Each row is a point on a tangle of strands that fork, close into loops and nearly touch. The rows are in no order.
In the rows, 128 means zero.
Two points are linked if the straight distance between their rows is under 80.1. Some points are linked to none.
rut: [145 101 143 136 137 103 111 155 132 134 110 111 122 122  85 134  84 120
 106 131 118 161]
Dus: [159 113  68 131 190  97 169 112 132 157  58 146  98  92 142  70 159 150
 104 104 111 131]
Laf: [162 102 111 128 139 137 104 172 127 199 141 147 143 116 112 153 134 137
 138 148 136 148]
Lates: [116 104 103 159 191  82 147 117 147 132  73 101  59 118 157  79 111 122
 136  98  94 142]
kofu: [143 116 120 149 124 100 108 117 141 123 109  99 112 117 104 124  97 111
 107 134 116 166]
sovo: [160 169  42 139 117 162 183  70 134 123 129  89 118 138 157 100 149  91
  98 118 119 110]
bilo: [ 58 169 163 118 125 136  85 174 110  95 175 189 158 166 154 119 133 181
 136 165 164 112]
vit: [115  82 162  84 142  92 133 114 117  96  49 116 137 112 164 120 174 152
 177  73  91 130]
Kadut: [179 163  58 146 102 163 161  69 141 123 158  90 118 138 151 114 151 108
  90 136 142 110]
Mamon: [173 137  90 144 103 152 139 106 143 151 121  90 116 126 107 111 131 105
  97 134 112 105]
sulif: [148 155 103 131 143 166 176 133 154 153 228 129 125 146 161 178 145  68
 159 144 145 113]
mapag: [ 58 170 146 138 144 142  80 151 145 125 186 196 157 152 162 106 142 200
 149 165 167  97]
tude: [184 151  97 143 138 158 167 123 130 149 200  94 120 150 142 155 113  72
 113 153 147 121]
Momu: [202 122 107 143 169 138 207 153 115 153 101 109 117 129 126 112 143  78
 103 122 113 106]
ganez: [134 115  84 144 100 106 102  88 116 127  92 120 122 112 162 121 166 126
 140 123 112 180]
ral: [129  96  92 127 197  56 155 121 123 126  62 156  80 100 169  85 168 149
 132  95 119 150]
liru: [170 151 102 140 140 173 181 137 134 135 208 106 123 159 158 168 143  58
 132 139 147 119]
ronak: [109 122  82 158 194 108 158 103 134 137  97  93  47 129 179  70  92 102
 134 100  93 128]
Veruf: [158 143  85 136 168 135 242 119 126 141  71 125 115 116 127  74 161  98
 105  86  99 104]
pif: [135 135 110 144 115 105 105 143 116 166 203 139 136 136 126 153 113 125
 119 168 162 179]
tana: [184 108  75 137 164 114 156 127 132 162  66 127 116 100 127  84 155 143
  96 116 110 136]
pev: [152 152  42 140 130 151 158  76 132 142 105  99 106 123 158  86 139 107
 108 119 104 122]
fut: [112 103 146  93 164 163 103 196 143 158 114 156 142 116  91 150  84 144
 140 135 115 110]
voso: [190 109  91 132 133 154 125 154 130 198 141 124 134 121 119 140 142 123
 121 146 126 134]
lugu: [143 146 110 147  89 145 112  71 167 103 113  98  95 124 109 102 112 131
  94 127 126  83]
Poz: [ 93 170 126 122 132 154 169 145 181 143 168 146 129 133 112 172 127  73
 187 158 129  87]
rotif: [134 160 109 130 125 157 160 129 164 166 219 142 121 137 141 166 133  93
 162 157 146  95]
voban: [ 60 171 131 124 142 152  79 141 163 156 188 184 153 130 144 117 138 181
 153 169 153  93]
Fiduf: [150 125 140 135 146 153 170 175 144 157 134 120 110 134 102 163 106  63
 152 140 113  85]
rasar: [185 118 111 163 170 103 146 137 119 147 125  92 107 116 124 128  80  85
 101 148 126 166]
sak: [174 132 124 151 164 162 199 170 125 146 153 118 117 144 147 165 129  41
 153 140 129 120]
fer: [117 160 162 159  79 122 100 102 128  92 151 166 138 146 107 130 104 186
  97 141 176 130]
fomuz: [157 144 111 136  98 171 121 115 151 181 215 143 128 133 130 144 144 137
 127 151 162  89]
lona: [182 119 112 148 149 153 221 170 120 137 103 117 113 143 122 123 163  63
 115 110 108 108]
kemiv: [ 80 112 152  93 145 140  89 201 122 129 131 154 152 133  97 143  79 142
 132 141 126 140]
fup: [104  95 186  69 136 111 135 189  94  90 107 135 182 120  95 144  94 141
 129 106 117 159]
tiset: [155 115 109 154 121 176 200 180 136 128 125 126 105 155 119 152 173  54
 134 113 113 109]
bivo: [127  92 129 147 195  68 142 127 154 115  56 102  78 111 138  87 124 138
 132  96 104 150]
Gorev: [138 123  51 132 185 118 175 101 127 167  70 147  91 102 163  69 144 144
 120  91  98 131]
guger: [135  90 136 126 131  79 119 119 129 110  61 114 130 112 129 123 140 134
 140 101 105 175]
bup: [149 137  41 137 155 142 170  91 129 161  81 117 105 113 159  75 140 123
 115 104  93 126]
lub: [ 73 106 169 100  99 113  92  91 116  72 105 107  88 144 176 131 145 125
 166  82  95 111]
kenu: [ 96 159 183 135  80 147 105  93  83  80 142 163 186 129 114 150 159 174
 112 132 155 131]
fili: [100 149 175 138  78 149  97  62  95  73 117 147 172 115 121 152 169 166
 121 121 141 133]
Nemu: [112  97 162 109 135 117 102 183 121 124 118 134 150 128  80 143  84 135
 114 125 122 157]
vipa: [ 89 106 111 125  88 111  96  86  95 115  92 133  98 137 192 123 181 117
 167  93  94 130]
Geda: [ 82 157 165 119 103 113  92 160 110  92 165 163 144 159 103 132  87 151
 107 155 157 136]
gon: [ 87 194 126 125 132 144 135 129 187 155 197 168 132 139 133 133 113 138
 167 169 157  61]
fovol: [ 72  91 158 102 120 100 107 121 124  91  97  97  76 158 176 114 147 131
 173  69  86 123]
pim: [118 142 145 141  90 158  79 125 128 140 173 158 143 135  96 137 127 171
 102 150 166 116]
Rizag: [127  95 151 116 101 135  93 130 116 112  81 123 164 109  99 131 146 148
 116 109 111 164]
bogit: [139 136 116 147  89 101 101 114 110 139 176 134 148 128 125 149 137 132
 114 156 158 190]
mup: [139 126 111 148  94 180 181 159 150 120 157 125 102 157 114 162 169  59
 137 124 127  93]
sobat: [186 149  88 155 137 139 149 102 129 138 163  83 112 132 129 130  97  80
  94 155 138 135]
kepar: [115 148 122 145 110 111  96 138 128 163 218 160 132 144 128 138 116 148
 120 169 175 146]
lini: [124  96 191  60 133 123 150 115  95  81  77 102 193  85 128 134 125 151
 155  89 100 141]
didom: [123 111  63 141 129 111 114  97 120 140  77 130  95 114 173  93 153 131
 139 103  97 164]
Busa: [137 172 119 140 119 144 160 118 167 158 237 160 118 146 149 152 122 128
 147 153 175  74]
zenu: [ 71 169 158 123 119 128  88 170 118  98 176 184 139 168 127 120  95 175
 115 162 170 110]
lin: [147 121 100 149  94 100 102  97 117 129 125 116 135 117 134 137 144 123
 120 142 131 192]
Lepu: [ 92 136 125  93 160 166 103 176 161 174 129 155 149 120 103 149  95 137
 161 156 121  99]
gunen: [169 129  95 129 120 167 125 138 140 195 189 124 132 130 125 148 138 116
 131 154 140 119]
parof: [ 98  98 164 122 142  68 117 114 147  75  81  88 103 124 132 129 106 118
 155  96  97 170]
rugun: [ 99  99 133 140 141  71 112 108 143  94  85  94  79 130 152 117 113 111
 150 101  95 162]
sepuv: [150 140 126 142 144 156 180 159 142 156 162 121 112 141 126 171 115  49
 161 150 126 102]
Gem: [126  82 184  89 151  84 139 140 132  76  67 102 147 105 110 130 123 150
 141  85 108 165]
nobe: [183  78 128 129 157  93 122 171 122 151  86 146 132 107 102 131 139 143
 109 128 133 155]
daz: [ 92 151 172  80 102 104 119 153  59 127 150 137 215 145 123 149 129 128
 143 152 145 137]
Tedav: [ 67 157 165  89 109 108 103 177  74 117 165 158 194 161 133 141 134 137
 146 162 150 135]
seloz: [101 162 147 154 101  99 100 140 118 138 210 182 142 160 132 129 121 170
 117 163 185 136]
Funap: [ 98 179 140 136 122 154 117 132 168 152 195 184 130 149 135 125 111 179
 147 157 171  56]
vub: [153 123  96 146 127 132 130 102 153 135  90  86 103 116 110  95 118 118
 104 122  98 117]
sel: [139  72 175 104 182  69 137 149 148  77  59 109 124 102 110 115 139 162
 127  86 122 158]
gudud: [ 87 127 172 104  84 123  91  60 100  76 103 126 117 128 176 148 153 128
 167  99 106  97]
Vumot: [109 164 166 166  87 115 106 124 115 116 182 184 152 162 121 129 121 194
 110 147 187 132]
tubu: [ 86 153 129 115 128 169  84 147 155 170 178 168 146 128 118 140 124 158
 147 161 146  94]
bapun: [172 150 102 143  92 156 156 107 144 132 161 100 109 143 107 134 128  93
  99 143 138  85]
zimar: [157 156 113 151 111 133 126 118 142 151 197 125 109 141 110 141  94 118
 103 166 161 114]
Magon: [122  90 180  71 134 112 135 107 109  85  57 103 169  94 147 135 150 150
 170  82  96 133]
fod: [140 154 141 166  80 130  97  77 153  96 135 142 113 133 105 124  97 173
  95 137 167 111]
dut: [ 54 123 164  82 127 181 109 190  69 105 141 169 197 120 129 145 140 155
 141 140 129 136]
bok: [123 132  91 144 114 136 117  78 164 119  91  87  79 121 129  83 118 122
 111 109  99 101]
modig: [170 144 109 151  83 162 115  96 142 164 199 134 128 130 123 130 147 153
 101 152 169 103]
Mave: [195 130 130 156 176 151 206 163 106 140 138 103 116 141 147 141 116  41
 123 135 129 123]
Talel: [112 151 137 111 140 162 145 160 164 159 148 136 121 135  98 164  99  82
 165 150 117  73]
tig: [100 171 131 116 132 154 127 147 167 158 180 152 119 143 105 149  93 113
 149 165 144  69]
Les: [104 136 179  69 107 115 130 146  60 112 123 126 220 124 112 145 116 133
 141 132 125 136]
setal: [194 132 123 159 170 135 177 148 112 155 143  89 113 130 132 139  79  56
 110 151 130 132]
sini: [103 120 163 120 108  83 105 125 123  87 112 113 141 126  96 142  90 120
 117 124 121 175]
Lita: [133 132 119 157  75 147  77  74 134 117 116 126 129 112 118 123 155 156
 103 137 138 140]
Ses: [140 139  71 158 179 117 162  89 134 129  98  83  76 122 171  86  94  86
 118 114  98 135]
Sovev: [124  82 159 117 203  57 143 136 155  86  53 111  90 106 129  96 153 160
 135  93 125 145]
Tino: [178  87 112 134 140 108 113 167 111 171 108 144 145 114 110 146 142 139
 121 140 138 174]
munob: [ 86 143 176 104  98 100 102 140 105  79 138 133 155 142  93 137  89 133
 107 135 136 158]
Dumur: [206 105 117 143 181 119 170 159 125 167 100 114 109 114 112 116 121 101
 102 133 120 116]
Delu: [ 83 159 116 101 153 162 104 153 172 181 154 153 155 118 116 141 115 135
 174 167 127  97]
semul: [127 112 107 156 144  89 115 100 150 114  88  88  84 116 136 104 100 108
 122 116  99 158]
Duki: [108 114 175  98  93 123 110 112  99  86  92 116 181 106 113 145 137 139
 134 106 110 160]
Vap: [ 72  90 118 136 159  92 124 134 136 126  89 107  44 152 167  82 134 137
 156  71  91 134]
pibe: [168 148  76 160 152 128 151  84 131 123 125  76  96 126 150 107  93  81
 101 140 118 141]
fodi: [121  76 155  85 173  67 141 128 131  89  42 132 119 104 153 105 192 167
 160  74 115 129]
Lobu: [125  86 176  96 136  99 126 166 115  94  89 121 163 115  90 141 104 143
 125 101 114 169]
Gurab: [150 145 126 149  82 150 101  88 155 118 138 121 113 128  96 120 110 148
  89 140 148  97]
kitor: [165 153 119 146  77 158 134  97 157 128 158 116 110 138 102 130 121 127
  95 141 154  75]
buz: [119 161 150 144  99 161 101 131 147 143 185 171 128 148 106 133 104 177
 114 152 173  77]
namut: [ 79 159 183 117  99 154 105 137  68  92 165 172 192 144 121 143 155 175
 112 146 159 124]
Feto: [118 114 132 130 107 141  84  99 155  99  88  99 113 112 102 106 118 146
 103 108 101 135]
rugu: [ 96 100  81 135 106 117 103  98 104 134  77 142  92 127 186 102 179 132
 153  90  91 145]
keva: [107 102 169 103 102 161  95 157  93 118 110 141 183 116  94 150 140 158
 119 115 125 156]
tufi: [ 87 143 165 135  97 160  78 138 104 124 173 177 166 139 107 140 144 181
 110 145 164 125]
ropo: [117 130 139 124 115 141  87 156 135 145 153 137 128 136  81 141  87 133
 108 149 136 128]
mif: [120 119 184  61 122 116 141 113  73 101  93 106 216  96 122 142 113 140
 151 112 113 134]
Bivi: [196 105  84 142 139 135 135 140 128 177 100 116 129 112 115 111 146 131
 101 132 118 144]
Duf: [187 149  83 147  92 163 136  84 145 152 189 108 124 133 140 125 152 131
  94 146 156 112]
bol: [ 77  84 149 109 156  81 133 148 124 111  86 104  63 161 171  99 148 142
 175  62  92 129]
nudod: [ 97 123 136 124  79 111  87  67 112  91  91 128 115 123 169 137 166 123
 159 109 109 137]
lalo: [ 83 111 175  84 113 181 114 172  65 107 127 156 205 110 111 152 142 158
 127 122 125 145]
Filu: [ 96 113 173 106 115  80 113 109 129  68  91  97 135 122 118 139 102 118
 145 104 104 167]
mari: [100 133 168 115  79 130  98  78  99  82 100 126 170 112 123 149 151 143
 132 114 122 145]
Tigip: [205  86 112 138 184  99 144 171 121 165  97 138 115 104 113 129 132 124
 101 142 139 138]

A tip is a point with one link. Name the tips that can be reached along the links from each point below, in the order of the rows.
rut: fup, Busa
fer: Vap
tana: mup
setal: Poz, rasar, dut

A fork is a point with three links, a tip a point with one. Leave the first point through the second and follow the links. Name the first fork or tip that comes.
bilo, zenu: Nemu
kitor, bapun: Gurab
sovo, pev: voso
liru, tude: Lobu

How many points has the smallest loop of links through each point below? Write none if it is on no loop.
Dus: 13
bivo: none
kitor: 7
sini: 19
vipa: none
